A landscape with many peaks, sampled at points; each row gives a point and its height.
From any point a climber steps to the highest of the 6 points nearest to it. It stops when none of these is higher. Distance is the straight distance between rows; heights are no part of it.
Bep h=55.4: [165  79 145  98 141 150 159 132]
kel h=39.5: [119 179 113  53 100 136 140 123]
Moraf h=26.5: [169 112 135 168 136 115 135 114]
fol h=62.8: [102 176 102 108 103 129 122 132]
Rizu h=58.7: [141 112 155  78 134 143 148 123]
Voso h=19.2: [154  84 121 217 145 118 125 132]
boka h=18.6: [175  62 103 186 147 128 149 140]
doz h=50.1: [ 78 167  87 173 104 125  94 140]
dal h=29.4: [ 75 160  93  49  91 162 135 134]
pori h=44.5: [149  82 136 145 141 134 136 130]
rad h=43.2: [101  95 134 194 145 120 101 140]
mimut h=43.4: [134 188 114  95 104 123 134 117]
lisu h=56.6: [145 138 149  96 130 125 139 119]
rolo h=20.7: [161  73 117 201 147 123 133 134]
Puden h=39.3: [109 111 139 152 138 123 116 132]
Lav h=3.8: [193  78  99 208 143 117 146 131]
vefoz h=55.2: [135  85 151  99 141 148 141 133]
Bug h=10.2: [181 119 125 189 136 110 136 107]
tur h=26.7: [109  52 126 216 151 128 105 150]
kib h=47.7: [116 168 131  36 113 144 143 126]
pav h=49.2: [ 97 117 153  51 137 146 133 140]
kolo h=55.7: [170 124 152  80 129 136 156 111]
Vas h=49.8: [126 117 128 206 140 104 106 128]
dak h=47.3: [ 89 120 125 194 138 109  92 143]
Nivat h=60.4: [176  77 134 124 137 142 161 132]
lesit h=54.4: [170 104 155  50 135 152 169 115]
kogu h=43.6: [ 84 162 104  83 106 141 119 138]
paga h=50.3: [149 167 143  58 119 129 149 110]
til h=26.6: [196  69  99 168 145 126 161 137]
gazat h=61.5: [136 117 149 119 136 130 133 123]
vel h=30.7: [ 78 168  85  75  88 160 125 134]
gegad h=48.1: [144 154 130 156 123 106 121 114]
fofiv h=32.3: [168 126 139 154 133 115 139 109]
begi h=26.4: [137  64 124 199 148 131 120 141]
sati h=53.7: [144 148 149  69 127 132 143 114]
dem h=26.3: [ 69 164  77  95  85 161 121 132]
lalat h=50.9: [ 91 172  94 133 102 129 109 136]
zul h=59.1: [116 141 145  59 130 137 137 128]
Zivo h=53.8: [173 102 142 117 136 137 152 118]
sis h=47.4: [ 99 150 134  38 118 147 137 134]
dum h=56.5: [114 150 118 200 129 100 100 130]
zus h=54.0: [150 105 165  40 132 153 158 122]
Vip h=39.7: [ 93  97 139 162 144 125 102 146]
dogon h=42.0: [170  96 135 151 138 127 146 121]
Bila h=47.9: [113 130 131 176 135 113 107 130]
Tadu h=46.9: [102  80 154 103 146 147 125 144]
vasor h=44.4: [144 188 129  44 106 131 148 112]
vegik h=34.0: [ 91 133 129 109 130 132 115 141]
novog h=45.3: [ 82 103 150  64 137 151 124 147]
nobil h=47.6: [127 169 130  79 115 126 138 122]
Pilib h=46.0: [110 160 121 132 120 115 113 131]
bama h=64.3: [117 120 150  93 133 137 131 130]
gis h=39.6: [126 194 107  76  98 133 136 119]
pofa h=51.8: [ 83 148 107 185 126 111  90 142]
Giruz h=51.0: [134 175 123 133 118 110 121 116]
teko h=29.0: [ 72 137 124  68 123 143 120 145]
dogag h=58.1: [123  92 148 123 141 138 125 132]
kolel h=63.8: [ 76 120 128 143 137 125 101 144]
puvip h=50.6: [151 163 142  87 122 121 143 111]
bekib h=30.4: [ 99 182  91  54  85 155 137 125]
Nison h=46.7: [156 145 137 127 131 116 134 108]
Defu h=12.3: [175 138 122 213 132  97 126 100]
dodu h=56.4: [157 115 159  58 131 144 159 115]
lin h=38.9: [ 93  89 145 139 145 137 111 146]
figit h=34.3: [108  62 138 166 148 138 115 148]
ruf h=37.6: [147 189 119 112 111 113 136 114]
nos h=61.2: [120 148 118 220 130  96  98 127]
zapog h=59.9: [134 148 129 184 132 102 114 118]
doga h=30.8: [149  59 120 175 148 137 135 142]
ret h=54.9: [135 163 117 210 127  90 102 122]
potir h=28.8: [156 110 124 217 143 108 117 118]
dufip h=39.8: [167 174 123 185 123  95 122 106]
Vegis h=47.5: [ 83 166  83 207 110 111  88 142]
sares h=55.1: [102 158 111 174 124 108 100 137]
sobop h=60.0: [125 180 107 170 115 105 110 122]
Norap h=19.7: [159 107 133 186 139 112 127 118]
Mak h=55.3: [110  94 157  71 142 149 134 137]
mapu h=52.1: [149 151 152  49 125 132 153 112]
Lezo h=39.2: [ 85  92 161  37 140 155 130 143]

Call two points neighbours if one is among the 6 nearest of the other. Go from one point of each pair to the other, from neighbour to neighbour, staying as high as possible. Name the lowest point that can't be avoided.
bama, Nivat: Bep
sobop, kolel: Bila
sobop, nos: zapog

Two climbers start at each pair of points below. Name the first point that both come to, or write never.
vasor, zus: bama
tur, pofa: nos
ruf, fofiv: sobop
figit, dak: nos
